Points on a hilly landscape, in no order, each with its height.
A climber steps from a point to whichever of its 2 nearest points has the largest rise for the distance, and stops where none of them is higher. Distance is the straight distance between rows; heights are no part of it.
j_57: [  2  -4  39 -45 -33  12 -17 -46  -3  -1 -11  19  -1 -36 -23  13   6 -12
 -23 -20 -32  -3   4]  (h 363)
j_188: [-22 -13 -27  -6  67 -15  45  23  -3   0  31 -20  20  16 -10 -28 -16  -3
 -35   6 -11  23   3]  (h 462)
j_891: [-28  23  21  -1  39   8  -8  27 -17  16  -2   5 -15   5  22   0  -2 -15
  25 -25  -1 -24 -18]  (h 298)
j_176: [-27  29  17 -41  53  17  -3  14 -15  27   4 -32  -3 -24   6 -16 -23 -17
   3 -22   8  -5 -27]  (h 422)
j_940: [ 43   2 -31  38 -23  -3  22  15  -9 -35 -10   4   7  35  -8  12  26  20
  12  53  15   9  10]  (h 284)
j_312: [-18  17   4  13  40 -14   7  32 -11  -6   6  -9 -11  34  13  -7 -17 -18
  12 -11 -10 -10 -12]  (h 256)
j_217: [ 46 -19  -5  51 -29  -8 -23 -24   5 -38  -4  18  12  29  38  26  -8  -1
  17  32   7 -50   2]  (h 479)
j_55: [-21   3 -20  38   0 -47  39   8   1 -10  22  53  11  66  -8 -18  29  41
  24   1  21   4  33]  (h 399)
j_719: [ 37  11 -23   0  -4   7  17  -8  -7  -1 -21 -11 -12 -30 -29  -4 -12  28
  -6  24  32  39  25]  (h 188)
j_18: [-24   6  30  16  11  -3 -18   6 -19 -12  11  39  -9  23  27  16  10 -24
  21 -26 -15 -50 -17]  (h 119)
j_845: [-25   9  15  41  25 -39  19   9  -2 -35  27  27  12  62  -5 -33   8  -8
  -1  -4  -3 -21  -5]  (h 469)
j_975: [ 14   8   8  30  10 -18  -8  -9   9 -43 -24   2  16  11  23  -7 -27  -5
  18  15   4 -46  -6]  (h 472)
j_456: [-31   2  38 -29  -1  24 -31   1 -13  28  -1  14 -15 -31  11  14  14 -13
  12 -42  -5 -31 -24]  (h 198)
j_113: [ 29   0  30 -42 -36  11 -20 -52   7  -5 -23  14  -4 -29   3   9  -6 -14
 -19 -13 -20 -18 -15]  (h 405)
j_833: [-16  -1  18 -12 -14  14 -24  19 -11  30  -3 -26 -47  12  -5  30  -5 -26
  -3 -11 -30  -2 -11]  (h 207)
j_212: [ 28  -1 -14 -14 -40  17  23   7 -14 -27   0 -19   4   5 -37  23  32  -1
 -15  45 -16  33  -3]  (h 228)
j_685: [-19 -10 -22  28 -10   2  10  42 -13  21   1  -7 -29  36 -10  19  18  18
   8   1  -6  32  20]  (h 168)
j_19: [ 36   3 -15 -16 -44   9  19  -4   2 -49 -12 -32  10   7 -15   7  18  -6
 -10  49 -21  24 -23]  (h 244)
j_262: [  5  20  23 -30  -1   1  -1  -8  -3 -16 -23 -21  -1   2  -4  -1 -15 -30
 -14  -9 -42 -16 -24]  (h 257)
j_372: [ -5  -5 -40  -8  55  -6  55  21  -1   1  18 -19  23   8 -22 -19 -12  15
 -30  11   9  41  21]  (h 499)
j_969: [ 55 -21   7 -37 -50   0 -36 -40  26  22  -7  -9 -30  -3  16  24  -5 -21
 -22  16  -2 -17 -32]  (h 151)
j_74: [-34  -8  -8  31  -5  -3 -10  13  -4  29   8  45   2   1  26  -5  25  31
  40 -27   7   1  28]  (h 132)
j_422: [ 65 -11 -11 -12 -36 -10 -28 -29  34  12 -31 -21 -35 -13  19   8 -31   9
 -15  41  30 -14 -27]  (h 110)
j_418: [-22   8   0  43  14 -47  29   1  -2 -24  27  50  15  56  -6 -34  16  14
  12  -7  10 -11  14]  (h 430)
j_569: [-50  -3  -8   8  54 -23  28  29   3  10  40  14  24  22   1 -34   9   0
  -4 -27  -8   8  10]  (h 460)
j_102: [ -5  17  -2 -34  25   8   9   2  -5   3  -7 -56 -13   3 -17  -8 -33 -19
 -19   7 -18  18 -14]  (h 528)
j_443: [-27   2  33 -37  14  13 -26 -15  -4  36  -5  -3  -7 -60 -12 -11  -3   2
   6 -21  18  18   0]  (h 60)
j_134: [-17   4   9  28   3 -30  14  18   1 -41  19  17   6  57 -15 -11  13 -27
 -16   6 -29 -11  -9]  (h 522)
j_42: [ 11 -16 -27  34 -28   6  10   1  -7   2   2  62   8 -11  -3   8  28  42
  17  -6  23  13  52]  (h 354)
j_502: [-14  -2  -6 -18  10   5  40   3  -9 -19  12 -13  27  -6 -47   8   0  -4
 -31  11 -21  43  23]  (h 252)
j_330: [ 20   4   8  25   7  -1 -35 -18  -6  33   2  20 -31   2  57  23 -13   0
  32  -2  39 -51 -14]  (h 303)
j_956: [ 30 -14   2 -22 -59  16  -9 -12  -6  -5   1 -14 -26  10 -10  33  20 -16
 -12  31 -36  18 -23]  (h 194)
j_401: [-69   5  -8   8  43 -28  21  30  12  19  41  32  32  25  16 -44  23  18
  26 -34  -4   3  13]  (h 403)
j_709: [ 40 -11  -8  26 -15  -5 -39 -26  12  40  15  18 -39   7  50  35 -14  -6
  17   4  49 -42  -3]  (h 335)
j_481: [  1 -10  -8  26  -7 -22  25  20  36 -65 -11 -34  41  39  -9 -28 -14  -7
   6  46 -13 -21 -13]  (h 452)
j_896: [-11  22  20 -34  30   1  13  -7  -2 -25  -5  -8  28 -24  -5 -13 -24 -23
 -16 -21 -23 -10 -12]  (h 299)
j_998: [ 66 -17  -1 -21 -54  -1 -21 -41  28   1 -21 -11 -13 -14   8   7 -13  -1
 -19  31  11  -7 -21]  (h 130)
j_605: [  8   7  -7  -8  -3  -4  12  21   2 -37  -1 -46   2  40  -7   0 -11 -29
 -15  28 -44   9 -30]  (h 662)
j_479: [  9  27   1  -7  22  -1   7 -18  -5 -20  -5  21  23 -52   0 -27 -19   9
   2 -15  13   8  12]  (h 37)
j_721: [ -3  17  -7   7  20   1  11  -9  -7   8   5  40  26 -55   9 -26   5  30
  23 -20  22  21  28]  (h 73)
j_644: [-37  -5   0  10  34 -25  34  28   1 -14  40  17  18  33 -20 -22  11 -12
 -26 -17 -19  10   3]  (h 513)
j_315: [ 27 -14 -20  34 -27   7  -9 -19   0  17   9  59  -7 -18  13  12  12  26
  23  -8  32  -4  39]  (h 392)
j_693: [  9 -18  20  -8 -23  17 -47 -22  11  36  20  33 -26 -13  35  39   4 -24
   6 -28  24 -57 -18]  (h 170)
j_2: [-21   5  -4  17  19 -20  26  32  -3 -28  25 -12   8  51 -21  -5   3 -21
 -25  13 -30  11 -12]  (h 575)
j_792: [-42  -3  -2 -11  26  18  14   2 -11  24   4 -17  20 -40 -27 -15   1  11
  -2 -28   4  50  33]  (h 136)
j_227: [-70   5   2  21  25 -19 -10  33  -1  26  20  38  25  31  33 -25  32  19
  45 -39  -7  -4  15]  (h 344)
j_868: [ 63 -15 -18  22 -56   4 -17 -24  16 -21 -10  -9  -6  14  26  26   3  -8
   7  47   7 -23 -21]  (h 503)
j_140: [  5  14 -25 -14  22   9  28   1  -9  11  -2 -18   5 -25 -33 -13 -17  21
 -10  10  21  47  27]  (h 169)
j_65: [ 39  12 -32  -1 -11   4  33   8  -6 -28 -18 -31  13  -1 -34   1  -2  19
 -15  44  15  34  14]  (h 208)
j_308: [ 12  -3 -32  21 -19  -5  37  23 -11 -10   2  37  10  17 -23  10  37  38
   6  14  17  25  48]  (h 324)
j_872: [ 53  -5 -23  31 -31   6  -8  -6  -1   2  -6  -3 -27  13   9  24   0   5
   4  41  13  -5  -3]  (h 445)
j_810: [-20  -2 -14  30   2  -4   3  29  -8  20   5  24 -17  23  13   2  11  25
  27 -15   2  15  27]  (h 153)
j_266: [-57  -4  39 -23  14  22 -35 -10  -1  46  -5 -12  24 -60 -11 -15  26  11
  12 -37  14  22   4]  (h 98)
j_63: [-10  11   1 -13  45  -7  20   5  10 -38   1 -17  38   0   1 -29 -32 -21
 -25  -8 -19 -17 -16]  (h 348)
j_296: [  2   9  29 -24  -1  12 -27  -5  -3  16 -10  10 -27 -17  24  11  -6 -19
   5 -19  -2 -41 -34]  (h 230)
j_489: [-33 -21  -2  14 -12  14 -14  35 -11  37  -4 -25 -33  21  -5  17  18   9
   6 -18 -14  29  14]  (h 178)
j_552: [-44  -8  23 -22   7   8  22  -1 -11  -9  19  -2  27 -15 -46  13   8 -16
 -28 -19 -41  30  19]  (h 279)
j_470: [ 44   5   3 -19  -7  -8 -26 -22  18  15 -34 -29 -36 -23  12  -8 -37   3
  -8  25  27  -8 -25]  (h 88)
j_503: [ -2  27 -20  -2  49  -4  14  12  -4  25  -3 -10   3 -22  14 -32 -24  16
  16 -10  28  20   7]  (h 14)
j_722: [-19 -18  16   6 -26  20 -14 -11 -10  10   7  34  10 -42 -15  15  26   8
  -2 -32 -10  11  26]  (h 85)
j_874: [-30  18  15 -46  41  13   1   5 -11  22  -1 -47 -14 -12 -18  -7 -27 -20
 -15 -16 -14  15 -11]  (h 480)
j_93: [ 22   5  19 -30 -34   7  -6 -17   9 -19 -28 -27  -6  15  10   8  -1 -30
 -10   9 -49 -13 -33]  (h 233)
j_293: [  4  21   3 -20  33  -4 -11   0  -4  38 -14 -18 -27 -46   7 -27 -24  13
  16  -1  45  21  -5]  (h 39)
j_653: [-12  -2  10  27   7 -37  17  12  31 -62  -3 -18  45  44 -10 -32 -22 -18
  -9  23 -17 -41 -14]  (h 413)
j_619: [ 12  14  13 -33   9   4   0 -41  -2  -8 -16   3  12 -69 -21 -19 -19   9
  -8  -7  16  19  12]  (h 12)
j_256: [ 24  18   4 -33  19  -7 -18 -13   9  22 -31 -34 -36 -36   0 -17 -45   9
  -2  14  38   9 -22]  (h 65)
j_158: [ 44  -3  19 -23 -36   6 -16 -50  20 -20 -35   8   7 -27  17  -4 -16  -9
 -12  -4  -8 -40 -14]  (h 454)
j_208: [-14   4  27 -48   8   4 -11 -37   4  22 -13  -8  -1 -67 -34 -18 -14  10
  -5  -4  25  39  13]  (h 33)
j_46: [-36 -20  20   1 -15  19 -41  17  -5  48  -5 -34 -48   4  -4  27  12  -1
   0 -29 -16   8  -7]  (h 192)
j_616: [-21  39  19 -22  51  16  -7  12 -11  13 -10  -9   3 -19  25 -17 -22 -14
  19 -20  18 -36 -43]  (h 357)
j_36: [ 20  -5 -30  20   3 -17  40  30  17 -55  -3 -43  35  39 -17 -18   0   2
  -7  57   6   7 -10]  (h 490)
j_914: [ 14  -5  -4 -10 -37  14   2   4 -15  -2  -4 -19 -18   3 -30  29  13  -7
 -10  24 -27  30  -5]  (h 212)
j_796: [ 39  -2  -7  27 -14   3 -20 -31   0  -9   1  53   3 -29  24   9  -3   9
  11  -3  25 -31  15]  (h 459)
j_517: [ -6 -10  20  11 -17  14 -34 -10  -7  11  15  46 -14  -7  30  33  15 -20
  12 -32  -9 -47  -2]  (h 147)
j_270: [ 45 -18 -25  36 -34   7 -14  -5  -2  21  14  18 -34  23  19  40   8   2
  13  25  24 -17   8]  (h 402)
j_461: [-30  -8 -29 -11  29  11  27  15  -5  35   4 -28  11 -16 -29 -13  -1  37
   2 -10  18  60  41]  (h 152)
j_871: [-45 -21  38 -15 -14  30 -50  -4  -4  39  -5  -2 -14 -36   3  15  23  -4
   5 -46   0  -5  -8]  (h 167)
j_799: [ 29  -4   7  32 -28 -12 -16 -16  19 -42 -28  -5  16  18  31   4 -19  -8
  19  31 -10 -53 -12]  (h 560)
j_536: [-37   8  -1  -2  30   5  14  13  -5  21   7  14  26 -38   0 -23  10  19
  17 -30   7  32  29]  (h 109)
j_920: [ 19   4 -31  21  -8 -13  38  32  -7 -28   4   8   7  41 -24   3  32  20
   4  35  13  25  21]  (h 304)
j_116: [ 26 -20 -20  45 -20   3 -26  -8  -3  40  16  27 -40  25  40  35   5  10
  25   2  33 -21  17]  (h 370)
j_91: [ -8  -8  -7 -14  -9  12  39  19 -13 -22   9 -11  25   2 -62  21  34  12
 -26  14 -10  48  34]  (h 236)
j_893: [ 36  -2  11 -20 -18   4 -43 -39  23  29   0  14 -28  -9  43  25 -19 -17
  -1  -9  40 -62 -34]  (h 195)
j_667: [-38  -5 -52  -2  30  -4  38  34   3  39  10 -14   9  16  -6 -18   2  48
  14 -14  13  48  32]  (h 141)
j_903: [ 44  -4 -21  20 -40   0  12   2   5 -53 -15 -12  15  15  -3   8  14   4
   4  55  -2   0  -8]  (h 264)
j_611: [ 40   9   5   1 -16   1 -13 -36   8 -15 -21  21  -2 -40  12  -4 -22   4
  -1   0  17 -26  -2]  (h 529)
j_683: [-20   0   0  17  44 -30  26   9  21 -50  15  -7  38  32  -9 -38 -18 -21
 -29   2 -10 -28 -18]  (h 364)
j_844: [ -8   9   6   6   4   2 -10  28 -16   7   4 -11 -30  28   4  19  -2 -21
   5  -1 -30  -7 -14]  (h 226)
j_906: [-24   5 -10 -12  69 -12  31   9  -3 -15  23 -10  44  -7  -1 -33 -22 -17
 -29 -12  -9   0  -6]  (h 404)
j_950: [-29   3  36 -31 -13  11  -3 -15 -13 -14   2  12  12 -26 -31  14  10 -22
 -15 -29 -45   6   8]  (h 317)
j_297: [-50 -26  35  -1 -12  29 -58 -10  -4  37 -10  -2  16 -47  -4  -4  35  15
   0 -50   8  23   6]  (h 134)
j_260: [ 12   9  12  11   4   0 -25  -9  -8   1  -8  11 -26  -2  34  14 -13 -13
  17  -5   6 -43 -17]  (h 263)
j_811: [-22 -23   6  11 -34  15   5   8 -12  -9   6  28  15 -17 -38  21  38  19
 -13 -18 -19  29  40]  (h 66)
j_417: [-21 -22   6  21 -19  18 -28   3  -1  30   6  32  -5 -21  16  10  26  17
  14 -35   3   2  22]  (h 108)
j_509: [ 51 -23   3 -25 -71  17 -18 -34  14   2   2 -12 -21  18  18  31  18 -24
 -12  25 -25  -4 -34]  (h 175)
j_656: [-46   1 -28  11  28 -11  18  37  -3  28  13   4   0  26  16 -14   9  28
  27 -26   0  24  21]  (h 135)
j_138: [ 18  16 -11 -31  -6   6  11   2   1 -10 -18 -68 -11  16 -14  -2 -23 -16
 -16  36 -25  22 -26]  (h 586)
j_673: [ 42  -5   6  10 -21   3 -31 -34  17  -2 -21   2 -12  -1  47  17 -22 -15
   6   5   9 -63 -26]  (h 225)
j_638: [ -2   0 -27  15  27 -19  35  36   9 -34  17 -27  17  53 -21 -18   0  -6
 -29  33 -10  14 -10]  (h 530)

Where does a climber stop that starts at each point below?
j_262 => j_372
j_683 => j_2
j_422 => j_611
j_65 => j_611
j_893 => j_868
j_489 => j_605
j_616 => j_605
j_208 => j_868
j_619 => j_461
j_811 => j_611
j_296 => j_868

Call two points neighbours if one is among the 2 nearest of the other. Go from one point of each pair to the other, from neighbour to neighbour, staying as high as possible. Name the lowest point that can't be avoided.
j_372 / j_611 => j_308
j_372 / j_2 => j_63
j_799 / j_868 => j_217
